Each row is a point on a landscape with many valleys, with its height.
From any point a ball takes the steepest step (drop divided by distance) to one of its 2 nearest points. It stops when none of these is lower. Distance is the straight distance between rows; heights are no part of it.
Dekig h=190: [ 74 126 106 130 101 150 146 122 154 116 118 139 184 103 119 122 110 117
  52 104 163]
mozi h=326: [135 129  58 118 129 159 176 144 106 187 140 149 127 115  73  89  81 114
 128  93 118]
pafe h=438: [109 145 166 103 103 145 122 120 147  98 121 120 139 115 155 141 126 115
  87 114 156]
guga h=168: [143 120 166 116 117 108 112  97 111  92 110 103 127 116 182 132 159 128
 146 165 139]
lor h=258: [162 142  61 134 138 118 184 122  94 179 134 136 129 145  85 100 102 142
 156 136 111]
Pefo h=405: [165 181 167 117 115 229 130 159 162  69 123 136 124 157 178 126 116 143
 112 125 110]
vip h=526: [111  96 132 106  75 133 113 142 135 113 137 118 141  93 121 122  70  89
 148 102 161]
Kufe h=330: [117 106 156 154 178  63  95 109 139 164 131 125  87 148 137 156 178 158
 172 144  98]
geri h=502: [155 128 129 105 128  85 113 109  94 159 140 131  98 114 122 158 109  97
 154 132 121]
bizaf h=303: [117 138 206 128 109 165 139 111 148  63  88  75 159 138 200 120 152 163
 105 166 138]
Lof h=453: [156 118  86 151 147 145 149 161  98 123 123 151 126 166 127 103 174 152
 157 114  77]
kagik h=229: [ 73 131 140 117 110 161 105 141 156 100 130 141 145 100 109 133 121 101
  57 102 166]
lafa h=368: [142 107  66 149 112 163 155 154 123 121 130 144 154 127 108  78 115 123
 161 117 118]
nar h=588: [137 160  79 130 113 159 163 123 120 122 115 157 168 133 130 117 130 121
  66 112 114]
Resa h=414: [177 126  99 137 153  69 154 124 108 183 152 101  97 155  98 125 102 160
 203 150 127]
Vitag h=611: [177 162 203 118 139 160 127 130 136  77 103  96 103 133 205 151 156 155
 149 172 100]
nit h=255: [122 104 137 123 120 167  94 175 156 117 173 125 101 123 125 131 122  90
 166  66 131]
saram h=501: [156 113  78 149 119 110 161 125 113 127 114 135 168 148 130 104 124 154
 160 151 117]
Kunit h=529: [173 125  82 143 113 141 128 134  71  76  89 156 165 126 139  81 152 115
 134 163 108]
beb h=197: [138  94 138 149 136 145  99 180 152  97 135 121 119 159 170 122 173 164
 193  93 100]
bazer h=279: [ 80 134 105 132 146 125 102 133 107 167 134 165 110  96  52 135 122  77
  68 112 123]
zok h=672: [141 174 172 117 169 116  94 108 119 157 131 138  65 127 126 166 167 110
 105 139 105]
fel h=328: [ 94  97 143  89  75 121  89 152  94 107 113 132 129  71  96 124  93  68
  94 128 165]
kofa h=401: [163 133 112 123 146  72 131 130 111 179 163  90  90 126  79 109  64 137
 197 142 164]
rato h=357: [181 146  83  86  96 134 150 145  82 167 139 152 118 132 122 133  70  98
 128 100  87]
kip h=581: [114 162  92 138 140 186 168 127 148 125 125 154 170 146 135 114 152 148
  40 104 115]
lum h=512: [146 104  73 154 132 116 127 143  87 133 117 138 140 112  70  80 117 119
 191 159 137]
tapo h=553: [172 123 102 121 131 179 128 171  98 119 152 147  87 152 127 106 145  96
 169  84  85]
kuvar h=511: [150 107 120 131 133 109 103 134  98 140 144 130 103 114 107 131 125  94
 185 134 121]
mogor h=135: [122 147 117 156 197 120 138 121 103 168 120 158  95 165 101 134 207 144
 103 130  73]
Bip h=248: [107  79 140 137  96 113 109 123 114  92 119 115 142  95 120 108 123 102
 163 145 172]
vul h=623: [ 96 187 162 103 145 178 107 143 150 136 132 153 105 128 100 164 126 123
  42 117 133]
bir h=455: [193 140 119 102  96 115 145 110 126 125 135 128 130 157 187 147 111 130
 159 113 104]
zul h=347: [144 124  46 131 102 163 171 147 116 153 126 147 160 109  86  64  72 123
 139 115 135]
Gud h=323: [105 145 208 142 169 117 117  89 130 109  84  90 120 124 169 146 184 163
  99 197 124]
Daluk h=485: [138 104 109 156 154  69 131 112 115 154 125 125 125 142 114 139 141 162
 178 160 120]
luz h=178: [165 155  89 121 120 118 142 107  68 127  98 157 158 122 131 120 139 109
  99 157 115]
Memun h=439: [107 121 151 131 151  45 109  60 112 172 131 130  90 108 102 165 123 113
 125 163 135]
rin h=97: [107  97 114 146  94 139 132 126 131  71 106 124 184 117 141  95 132 120
 125 133 154]
paz h=287: [100  94 103 138 120 171 119 168 160 137 166 128 123 102  96 108  99  95
 152  70 141]
Zifem h=194: [165 146 137 114 133  97 162  82 136 124 109 107 167 171 201 148 147 179
 122 142 101]
lup h=294: [111  95 171 113  62 148 104 131 132  61 122 104 139 103 171 108 123 101
 136 122 175]
tebo h=286: [ 73 113 114 169 179  89 146 102 169 190 142 139 124 153  98 142 158 158
 112 117 102]
Dogun h=379: [ 64  72 136 174 145 112 100 139 161 103 118 118 158 122 115 114 164 145
 149 130 149]
Nizis h=177: [134 126 108 132 135 115  96 127  72 128 115 154 116  91  85 122 141  73
 120 150 128]
Gizu h=271: [ 91 123  91 169 177  73 158  92 137 203 136 135 125 147  69 127 137 154
 130 148 116]
kiz h=523: [201 131 107 107  78 161 118 149 100  82 118 145 123 138 178 100 108  91
 161 118 104]
vek h=380: [100 123 139  95 138 105  88 165 108 189 160 143  82  97  75 156  77  68
 112  89 105]
gipo h=324: [160 129  79 150 143  79 154  94  65 139  99 147 156 130 108 116 146 137
 133 191 117]
todo h=682: [131 117 144 132 144 105 120 123 156 152 157 120 109 147 146 161 152 132
 169 102 111]
zed h=456: [175 195 171  93 136 150 118 118  80 109  96 138  90  99 150 158 140 116
  87 173 113]
mevi h=322: [109 119 180 148 142 140 111 125 143  75  83  83 168 144 191 122 171 188
 121 158 124]
Seti h=288: [101 166 185 142 167 172  91 133 137  95 118 141 108 122 107 136 164 124
  89 162 138]
seso h=239: [114 128 127 142 141 153  87 152 118 109 136 147 115 117  98 122 156  90
 117 119 133]
der h=426: [ 59 142 128 155 151 168 128 125 173 111 126 140 168 123 111 122 152 134
  35 113 154]
sura h=355: [159 153  75 100 105 110 181 117 116 192 142 125 138 127  97 117  43 142
 132 118 139]
lepum h=616: [103 162 158  73 120 155  96 162 136 134 133 151 104 108  99 159 102 100
  43 108 133]
figur h=315: [ 84  84 143 170 166  65 101 118 159 161 139 120 108 140 104 143 151 160
 179 135 122]
saviz h=384: [126 106  66 162 113 188 137 167 119  92 126 160 161 119 101  68 137 106
 123 111 123]
sas h=208: [139 126 124 132 116 142  92 138  88  85 111 145 128  98 114 109 146  85
 120 146 139]
faro h=295: [118 140  83 131 143 133 137 133  91 173 132 163 118 116  70 126 128  92
 100 114 108]
Vit h=413: [ 75 134 113 166 165 185 108 150 148 105 132 160 147 123  86 103 173 123
  61 121 138]
geki h=417: [180 154 131  94 117 145 107 144  98 129 141 141  93 129 148 144 128  90
 132 103 100]
dapig h=312: [181 140  97 131 150  86 141  95  72 152 116 148 124 141 134 138 159 135
 144 169  96]
muzof h=376: [168 167 187 103 101 206 112 152 138  54 115 123 110 130 180 130 118 121
 130 139 127]
Toze h=193: [128 150 148 148 179 161 113 155 136 127 135 140  98 157 125 129 195 147
 120 118  94]
Dubo h=302: [ 63  90 122 178 174 100 122 133 177 172 149 131 112 144  92 131 155 152
 156 107 115]
razo h=202: [156 136 192  90  96 132 119 117 162  95 137  91 116 136 214 155 128 129
 154 108 137]
pab h=463: [170 119 105 144 129 153 117 159 104  94 122 143 127 144 142 103 168 126
 164 126  98]
zus h=480: [170 131 126 133 112 182  97 169 119  59 122 139 128 136 153  94 156 109
 153 119 119]
sig h=662: [101 157 162 100 155 145  80 154 132 167 165 151  61 127  89 166 124  90
  76  85 112]
vemag h=213: [147 119 134 140 151  78 141 100 133 133 111 107 156 170 188 153 161 200
 148 148  96]
siz h=311: [107 117  65 148 148 169 169 144 116 171 141 159 123 117  66  98 129 110
 102  94 112]
beri h=493: [154  91  91 141 123 144 135 171 125 136 154 122 114 138 107  87 109 131
 219 107 115]
konu h=522: [166 117  74 143 113  97 146 130  91 120 115 115 147 117  84  69  83 140
 184 178 164]
kuv h=147: [130 138  97 116 104 110 125 114  70 130  98 153 148  94 100 126 121  89
  91 152 136]
dat h=301: [171 131  95 111  99  93 150 115  99 145 130 113 134 114 106 113  57 125
 168 146 151]
Guful h=419: [126 114 138  88  97 129 110 151 153 150 162 117 112 116 136 160  74  90
 143  66 128]
gekad h=342: [148 149 136  68 114  84 114 120  81 168 118 144 107 101 116 170  98  87
  86 134 111]
Meror h=408: [ 44  84 145 160 138 100 126 106 193 129 136 107 167 122 120 133 138 140
 113 118 163]
Negut h=331: [179 136  75  99  89 123 145 140  79 151 128 141 133 110 106 104  53 103
 156 124 118]
Mos h=372: [141 151  87 115 134  80 156 110 112 199 147 109 118 120  72 115  54 143
 143 136 159]
Beteb h=451: [ 97 140 164 119 149  76  95  81 132 156 127 134  96 111 117 163 144 103
  93 138 134]
libut h=541: [198 125  83 115  94 170 133 162  92 117 139 150 108 146 149  96 102  86
 175  98  85]
kuf h=283: [110 112  80 163 133 121 134 122 100 118 104 150 177 113  83  92 146 120
 120 162 138]
Pid h=394: [181 142 140  71  95 133  90 151  73 114 121 142  96 100 142 140 102  77
 122 123 112]
Lal h=565: [128 151 128 128 107 193 133 145 153  71 116 137 162 135 159 105 130 130
  81 111 139]
rodu h=603: [148 157 220 110 132 164 108 129 157  81 124  96  90 124 183 164 145 137
 138 148 133]
puve h=491: [100  99  81 151 115 140 151 136 159 132 131 127 175 109 100  94 102 136
 145 117 157]
bikeb h=626: [174 145 141 147 162 135 109 141  88  93  82 127 126 140 170 116 196 171
 145 175  83]
zoke h=217: [103 134  72 147 141 101 164 107 136 184 130 126 158 114  62  98  84 148
 121 142 164]
Nukig h=364: [136 128 142  88  86 124 103 136  97 110 115 133 125  97 128 137 105  87
 101 118 143]
mipet h=533: [157 104  94 150 110  69 157 102  83 108 100 110 160 120 116  96 104 154
 170 200 162]
Kepuf h=207: [115 119 198 102 100 104 105  95 127 106 123  91 106 105 179 146 143 118
 126 146 164]
nub h=247: [148 152 195  74  66 136 137 107 141  97 112  97 125 125 213 153 109 128
 106 121 144]
deder h=503: [149  93 110 139 137 142 103 173 104 138 164 130  93 120  93 105 117  87
 216 104 113]
zopod h=386: [130 191 183 141 194 168 103 130 124 137 130 153  61 141 103 157 176 128
  96 166  97]
zorar h=346: [127 124 189 131 178  79  74 104 139 135 126 113  64 124 160 161 188 139
 162 160 107]
Lodo h=422: [168 121 123 134 149  41 149  92 123 180 151  99  97 147 118 162 101 158
 186 165 132]
sez h=492: [149 142 145 106 144  80 111  86  92 143 122 132  95 114 148 163 153 110
 129 157 122]
faku h=432: [ 96 112  93 162 147  86 172 109 167 167 134 106 168 145 101 118 100 184
 140 143 152]
tonez h=431: [155 131 136 120 136  50 154  71 131 172 142 109 118 150 149 182 117 150
 153 149 130]
suzus h=657: [ 92 140 135 124 152 174 106 153 156 144 167 150  89 128  94 145 137 104
  83  74 128]
Vulo h=378: [ 78 116 149 119  96 109 162  80 171 122 128  99 183 134 168 145 114 142
  89 112 167]
pezus h=359: [ 92 118 174  95  75  92 142  86 154 132 132  97 146 121 170 162 106 128
 100 113 171]
vud h=333: [171 144  83 107  86  96 188 101 129 153 130 113 153 146 139 129  43 152
 140 133 142]
mitub h=276: [164 137  78 130 132  84 149 106  82 169 121 131 128 118  84 117  96 125
 158 165 131]
Gevi h=608: [114 144 114  71  98 147 122 168 129 144 131 154 133 103 103 148  87  97
  44  92 120]
gava h=140: [153 150 115 110 168 143 165 126 113 179 160 148  69 172 123 154 157 119
 126  71  73]
lufi h=269: [170 110 124  88  55  84 152 102  83 120 119 108 131 112 154 127  53 115
 157 159 157]
Gebu h=109: [ 88 130  98 122 115 101 131 112  99 155 106 150 151  85  66 129  97  91
  80 140 150]
vinu h=434: [146 110  95 142 137 112 169 133 145 159 148 122 130 167 135 130 125 170
 178 107 103]
ribi h=441: [149 203 188 116 143 177 130 122 122 106 104 135 107 125 146 166 141 135
  80 167 118]
Zutov h=205: [110  70 117 157 108 107 121 138 128  92 116 109 165 110 110  86 115 136
 193 157 170]
lig h=375: [119 169 192 160 200 136  91 121 129 117 109 136  73 124 113 151 190 139
 109 191 103]
Fev h=158: [141 189 129 136 179 150 137 122 105 148 118 155 105 155 116 136 188 133
  78 139  87]
Dumi h=256: [116 124  80 155 165  92 175 119 141 200 145 121 120 152  71 109 112 172
 160 128 132]
gek h=259: [ 73 128 122 129 129 152  90 154 135 127 132 159 122  93  70 129 119  81
  57 107 150]
laz h=520: [170 116  65 150 114 136 135 145  69 111 107 156 150 122 101  76 130 112
 165 158 109]
demoz h=465: [ 87 109 142 144 135  98 105 105 139 128 126 127 134 111 110 138 143 107
 123 136 150]
foril h=388: [ 85  94 143 140 118  86 159  84 170 121 125  91 187 148 166 141 125 173
 121 136 157]
gesut h=472: [179 127  92 113  81 131 154 121 120 111 120 137 157 145 170 113  89 123
 151 123 119]
Pone h=308: [149 140  70 114  78 122 196  94 142 144 119 133 184 142 149 118  60 150
 105 121 134]
Tum h=249: [ 87  91 194 120  74 123  94 111 122  82 122  95 121  93 163 115 149 104
 126 148 189]
taz h=360: [119 124 196 116 152  66 101  74 132 133 124  95  79 117 178 164 171 137
 143 172 133]
Kevo h=499: [117  98  81 169 170 110 154 151 111 168 127 138 115 152  77 103 150 173
 184 131  99]
dukub h=400: [ 90  75 142 155 124  71 138 109 166 119 125  89 161 141 144 138 123 178
 171 146 160]
bire h=285: [155 139 176  53  63 101 133 105 115 124 117 107 118 115 192 166  91 116
 105 121 139]
Kuvo h=479: [ 66 120 132 101 113  91 122 119 153 184 133 132 131  90  83 160  68  99
  83 106 153]
vumuf h=393: [ 69 122 195 137 148 149  93 136 203 102 147 107 118 131 142 150 153 129
 114 106 159]
zozep h=337: [115  99 159  96  66  79 145  86 137 132 138  89 137 117 155 153  79 123
 145 133 177]
Kimel h=381: [ 78 102 168 153 156 145  99 153 203 113 149 108 130 152 151 143 170 160
 139  87 129]
vara h=677: [121 142 166 131 158 113  94 120 150 142 147 124  89 134 135 160 162 115
 130 115 121]
bebef h=477: [115  99 142 143 141  69 118  97 129 130 124 116 132 126 139 143 152 141
 155 158 140]
Mus h=325: [ 93  87  84 165 149 159 158 154 168 144 144 139 153 136 106 100 146 156
 129  88 118]
Zovam h=568: [119 152 102 138 167 200 135 160 104 127 144 175  95 144  79 110 172 110
  78  96 105]
tav h=667: [137 172 149 108 154 146  93 143 105 153 145 151  69 126 104 159 142  92
  92 110 107]
gom h=149: [ 78 111 107 132 115  85 139 102 123 161 119 126 152  89  66 117  75 111
 110 148 179]
Deni h=332: [155 149 192  97 106 199  80 170 149  65 147 119  90 123 157 139 121 102
 145 106 139]
rus h=199: [111 141 147 127 137 141 129 124 172 123 142 123 138 140 154 148 148 133
 106 102 132]
Lani h=506: [ 92  84 112 134  87 137 130 137 161 105 136 111 167 100 119 100  85 116
 163 112 176]
fupag h=444: [145 114  82 136 145 148 176 140 123 161 146 143 115 162 117 116 146 141
 157  90  84]
Viped h=545: [103  98 119  94  69 153 129 156 168 129 150 121 144  92 128 126  49  96
 125  71 158]
zadu h=577: [105 162 166 139 142 204 122 148 172  79 127 126 146 139 140 126 151 144
  84 128 142]
magu h=377: [184 148  87  98 112 131 175 124 109 175 152 141 111 156 145 144  97 121
 143  88  85]
Met h=148: [147  97 179  97  68 110 123 104 133  82 131  90 126 127 212 134 121 124
 168 130 155]
Lomu h=291: [ 81  96 156 115  81 112 104 115 111 108 114 120 139  84 116 124 116  86
 110 135 180]
nimut h=399: [ 92 116  86 161 128 182 116 162 127 101 129 159 155 105  81  91 147  97
  90 112 144]
Narob h=246: [164 137 143 119 106 149 103 132  82  63  97 132 129 106 159 103 155 103
 128 163 137]
felu h=203: [110  99 103 157 145 123  92 145  97 128 125 147 120  95  64  99 146  80
 155 145 135]
mapit h=395: [ 40  86 168 161 130 122  98 124 181  89 126 106 160 116 130 122 159 129
 114 124 170]
kedat h=481: [157 109  82 127 104 145 159 148 150 147 157 118 133 140 126  95  73 138
 196  99 128]
deta h=214: [162  96 142  95  42 108 144 100 108  90 120 102 142 127 194 119  82 117
 166 145 158]
kasig h=356: [ 74  95 123 175 162 131 121 149 169 132 126 125 153 153 134 125 175 181
 126 102 113]
Tega h=466: [159 122  99 115 103 116 178 124 171 163 167  96 133 147 138 122  53 162
 185  99 141]
Fuvu h=289: [182 132 162 118 104 158 115 129 100  47  85 112 128 124 207  97 155 131
 146 175 119]
Dogu h=336: [ 96  94 159 118  76 156 110 141 175  72 139 104 146 109 158 121 108 104
 132  86 175]
nes h=165: [144 135 150 137 150 155 110 158 149 101 132 125 122 154 162 130 178 148
 147 116 106]
buku h=156: [130  80  96 154  90 139 127 145 120  67 108 126 177 118 133  70 124 124
 176 152 145]
bel h=415: [ 90  69 118 170 127 108 128 148 174 112 125  99 173 141 138 116 124 189
 185 122 143]
Dip h=540: [159 135  99 153 124 167 126 152 106  64  91 147 171 148 158  75 165 140
 115 146 102]
Kubek h=309: [145 112 140  96  68  64 159  93 116 141 138  80 126 114 133 139  44 137
 162 152 186]
pes h=241: [158 167 133 125 141 117 155  83  99 108  79 121 174 145 177 125 165 158
  83 175 105]
zumuv h=365: [108 111 130 126  93 164 136 137 187  85 138 118 168 127 169 120 116 125
 117  84 151]
Kom h=468: [190 175 141  84 114 112 129  93  62 117  89 135 111 109 172 145 140 111
  97 170 113]
solog h=450: [148 131  74 144 106  89 195  92 124 134 110 111 188 141 123  99  77 172
 132 168 152]
bib h=482: [145 153 165  90 121  91 114  80  72 127  97 119  93  94 162 153 150 108
  99 182 138]
nimuv h=464: [ 67 129 167 104 121  85  99 102 150 159 132 131 112  98 104 169 107  96
  74 111 152]
Sakel h=226: [130 106  98 170 159 123 100 145  90 123 114 154 127 124  88 102 184 120
 152 151 108]
sefab h=490: [175 122  87 131  95 100 170  94 103 105 102 128 176 148 161 108 104 148
 148 164 123]
refo h=418: [138 116 136 119 153  87 120 117 131 200 178 118  74 138 108 162 106 107
 187 103 109]
tez h=340: [124 139 181 147 168 138 102 130 134  88  93 105 131 132 163 132 187 164
 123 167 115]
deku h=367: [ 92 106 148 164 163 149 113 165 178 123 130 115 133 171 166 139 179 201
 142  80 101]
duzol h=416: [124 121 137  88  96 179 108 175 171 125 172 130 108 119 140 148  88  97
 109  47 129]
tigiv h=387: [122 132 107 121 147  88 122 127 118 201 158 111 101 110  56 110  64 116
 169 128 157]
fimeg h=478: [ 97 117 110 139 118 117 136 112 141 141 132 130 158 111 107 129 112 112
 119 119 153]
vid h=634: [114 140 172  82 122 160  56 181 103 109 140 145  83  93  93 146 108  69
  90 112 138]
nobe h=391: [158 147 104 103 139 104 164 111 111 206 162 137  92 150 117 165 100 121
 143  94  91]
rase h=306: [ 94 152 207 143 159 139 105 106 133  97  98 112 112 112 134 138 173 134
  83 190 147]
Vimi h=225: [ 88 152 154 147 171 170 132 135 192 130 143 126 135 156 137 142 165 158
  77 101 122]
kuz h=282: [138 139 184 107  92 137 141  99 144  78 106  90 155 141 215 127 137 146
 120 139 139]
Kel h=227: [123  92 140 142 132 149  98 167 168 110 161 118 109 139 140 127 155 121
 187  85 120]
Por h=440: [136 120  70 161 132  96 192 115 147 154 122 110 182 161 119 106  99 205
 144 150 137]
dor h=396: [100 108 146 100 121 132  84 168 137 156 171 123  92 100  99 151  81  71
 135  74 128]
sorap h=262: [131 149 110 126 123  99 164  76 106 127  99 135 180 138 152 136 140 140
  84 157 129]
ditaz h=609: [115 119  66 132  89 183 157 151 148 122 125 158 171 102 111  92  88 110
  79  91 139]
nefo h=428: [124 125 139 125 156  55 117  87 127 198 156 122  83 125  98 172 105 113
 157 133 122]
Gete h=327: [ 61 140 204 141 143 115  82  91 132 113 107 123  99  92 109 136 162 106
  67 169 162]
kavas h=242: [147 101 102 164 151 106 107 139  75 105  94 144 141 129 128 104 186 149
 163 169 103]
fizab h=150: [ 99 116  91 146  98 142 160 111 142  99 109 132 201 118 131 102 116 126
  86 129 154]
tavu h=574: [125 181 108 128 155 194 150 139 125 135 134 168 122 150 110 127 157 131
  50 104 107]
fepi h=598: [128 149  91  98  89 166 149 151 133 124 125 162 154 117 127 125  92 110
  53  91 122]
vaf h=644: [124 140 175 109 138 183  54 182 127 102 167 143  69 116 105 140 125  82
 122  98 135]
Gef h=318: [151 142 149  50  82  75 136 105  95 152 114 122 119 108 155 175  89 111
  89 136 128]
Pavot h=619: [195 172 165 128 146 167 123 136 101  77  89 119 112 134 184 127 172 151
 136 185  89]
pebu h=240: [123 123  61 148 145 131 191 125 134 184 140 133 147 136  83  88 100 162
 139 121 130]
Seli h=390: [137 121 118 110  91 164 130 149 167 110 151 126 139 131 159 130  96 110
 131  69 132]
gunef h=128: [158 123 147 126 131 117 118 123 135 100 118 115 135 142 181 135 160 147
 158 135 116]
Ninuk h=297: [171 157 112 120 144  87 158  83 104 161 122 137 136 159 153 162 154 148
 121 148  96]
sov h=516: [137  87  97 181 135  78 133 144 109 118 100 109 154 148 124 105 121 210
 201 167 137]
dama h=500: [195 153 134 115  98 184 121 151 125  60 105 137 131 152 194  95 132 117
 139 129 104]
tel h=425: [107  88 112 161 145 102 151 139 171 153 140 108 151 161 141 139 130 198
 180 108 116]
gofal h=341: [ 75  84  93 177 140 139 145 145 169 122 122 123 191 135 126 102 145 177
 129 113 130]
noz h=198: [177 184 105  91 132 161 168 128 108 163 141 153  98 163 148 150 136 124
  93  81  77]
dun h=167: [130 127 131 133 118 133 142 119 154 104 120 116 171 149 174 125 145 148
 122 117 124]
bemi h=561: [137 138 110 121 146 178 124 165 110 138 156 154  88 141 101 124 147  96
 117  81  98]
gevo h=284: [128 151  79 123 106 115 191  84 130 148 112 142 192 139 141 132 105 146
  73 127 124]
sudu h=263: [127  98  75 179 134 126 131 144  93 105  89 143 181 131 109  83 160 155
 151 163 113]
Gifov h=215: [ 92 145 134 166 187 177 125 154 155 122 125 141 128 164 116 121 192 170
  85 118 101]
Dorep h=290: [126 125 169 111 112 174  91 161 176  92 162 119 105 130 157 145 127 105
 143  77 145]
revab h=508: [169 106  68 168 130 104 161 148  96 129 107 127 156 155 113  84 118 191
 193 161 112]
Dini h=362: [124 142 195 152 195 109  83 116 128 116 101 112  76 119 152 149 201 161
 137 187 101]
fud h=524: [159  87 107 155 127  70 133 118  89 105 101 117 146 132 138 117 136 171
 188 189 130]
Vozut h=552: [139 155 140 146 129 195 121 147 125  54  95 134 163 134 150  92 160 137
  92 156 126]
seruz h=182: [163 178 122 120 150 126 133 108  87 138 111 153 124 133 134 140 163 118
  87 145 101]
Pobo h=454: [156 115 115 124 109  82 161 107 147 148 146  95 136 145 134 138  78 154
 181 134 149]
zuzi h=494: [145 117  95 152 167  91 148 120 101 186 139 143 103 153  89 129 147 140
 172 141  96]
Rize h=169: [155 176 140 107 148 147 135 128 131 157 148 139  90 157 142 160 154 121
 106  93  94]
Dig h=625: [117 144 183  57 111 124  78 159 112 128 131 132  88  97 113 162 103  82
  69 120 134]
pif h=562: [110 114  88 103  86 143 157 140 165 162 142 127 158  92 110 117  41 124
 114  82 152]
Dizod h=421: [ 71 158 203 108 110 168 118 119 165  97 116 113 132 112 141 150 124 127
  55 127 175]
Babob h=186: [ 80 107  92 157 130  92 146 110 140 149 121 112 169  99  64  86  90 140
 140 160 192]
nom h=435: [210 151 125  85 110 130 127 130 104 140 148 137  91 153 174 152 116 105
 163  98  81]
Ruso h=363: [ 52  93 149 182 164 105  81 127 159 113 124 133 132 118  91 120 180 123
 122 138 142]
gad h=264: [136 150 162 132 162 149  81 140 114 105 126 139  89 118 117 135 170 103
 126 145 125]
nesot h=404: [136 135 137 100 151 104 125 125 117 209 177 136  66 140 108 174 103  94
 143  77  90]
detof h=406: [ 62 156 203 135 155 158 109 117 198 112 132 114 126 133 133 156 145 140
  70 122 157]
torep h=651: [110 143 142 120 149 208  78 181 134 113 172 160  81 129  83 127 137  95
 100  85 131]
Nema h=504: [131  93  74 168 154 125 131 167  98 147 125 139 123 131  62  75 147 143
 200 141 114]
zin h=310: [ 85  77  98 163 143 178 129 174 173 134 159 136 129 119  94  97 143 124
 147  77 128]
Kob h=345: [ 54 120 187 160 165 111  72 109 161 111 127 126 101 108  99 129 171 111
  97 144 150]
ruru h=442: [137 126 134 109 114  68 164  88 167 171 157 100 132 145 149 177  79 149
 155 116 146]
Legi h=420: [ 64  93 120 159 143  97 153 111 202 165 147 107 157 130 108 134 110 161
 137 114 157]
Nuno h=594: [119 150 223 139 165 185  95 149 175  83 127 107  93 137 150 163 161 152
 142 154 125]
zapo h=216: [177 179 138 122 149 131 158 100 122 128 102 121 148 167 188 143 165 170
 104 145  81]
sivup h=361: [134 136 129  68 122  96 103 160  88 181 141 146  98  99  91 162  78  73
  90 112  98]
fuz h=427: [166 197 161 110 131 200 132 142 136  99 124 142 113 146 158 142 136 138
  95 127 104]
viv h=281: [163 146 103 118 120  66 171  60  90 151 109 133 157 141 149 153 126 145
 106 173 125]
pude h=114: [125 128 104 139 189 126 168 125 110 180 141 155  84 173 102 135 183 144
 131  94  71]
seru h=586: [104 160 194 137 158 205 111 160 186  93 148 125 108 148 135 150 150 153
 112 124 128]

Call two points neighbours if one is among the 2 nearest of the other. Go from one point of each pair to the other, from neighbour to neighbour, staying as low as possible. Name the highest point that can't be avoided.
pude, Gebu: seruz
Zifem, gunef: vemag
gunef, rin: sefab
gunef, demoz: mipet
Met, Nizis: tez

For each start below, name the point where the ball stops.
nimuv: pebu
Vit: rin
Kimel: gunef
kiz: Met
geri: gunef
sov: rin
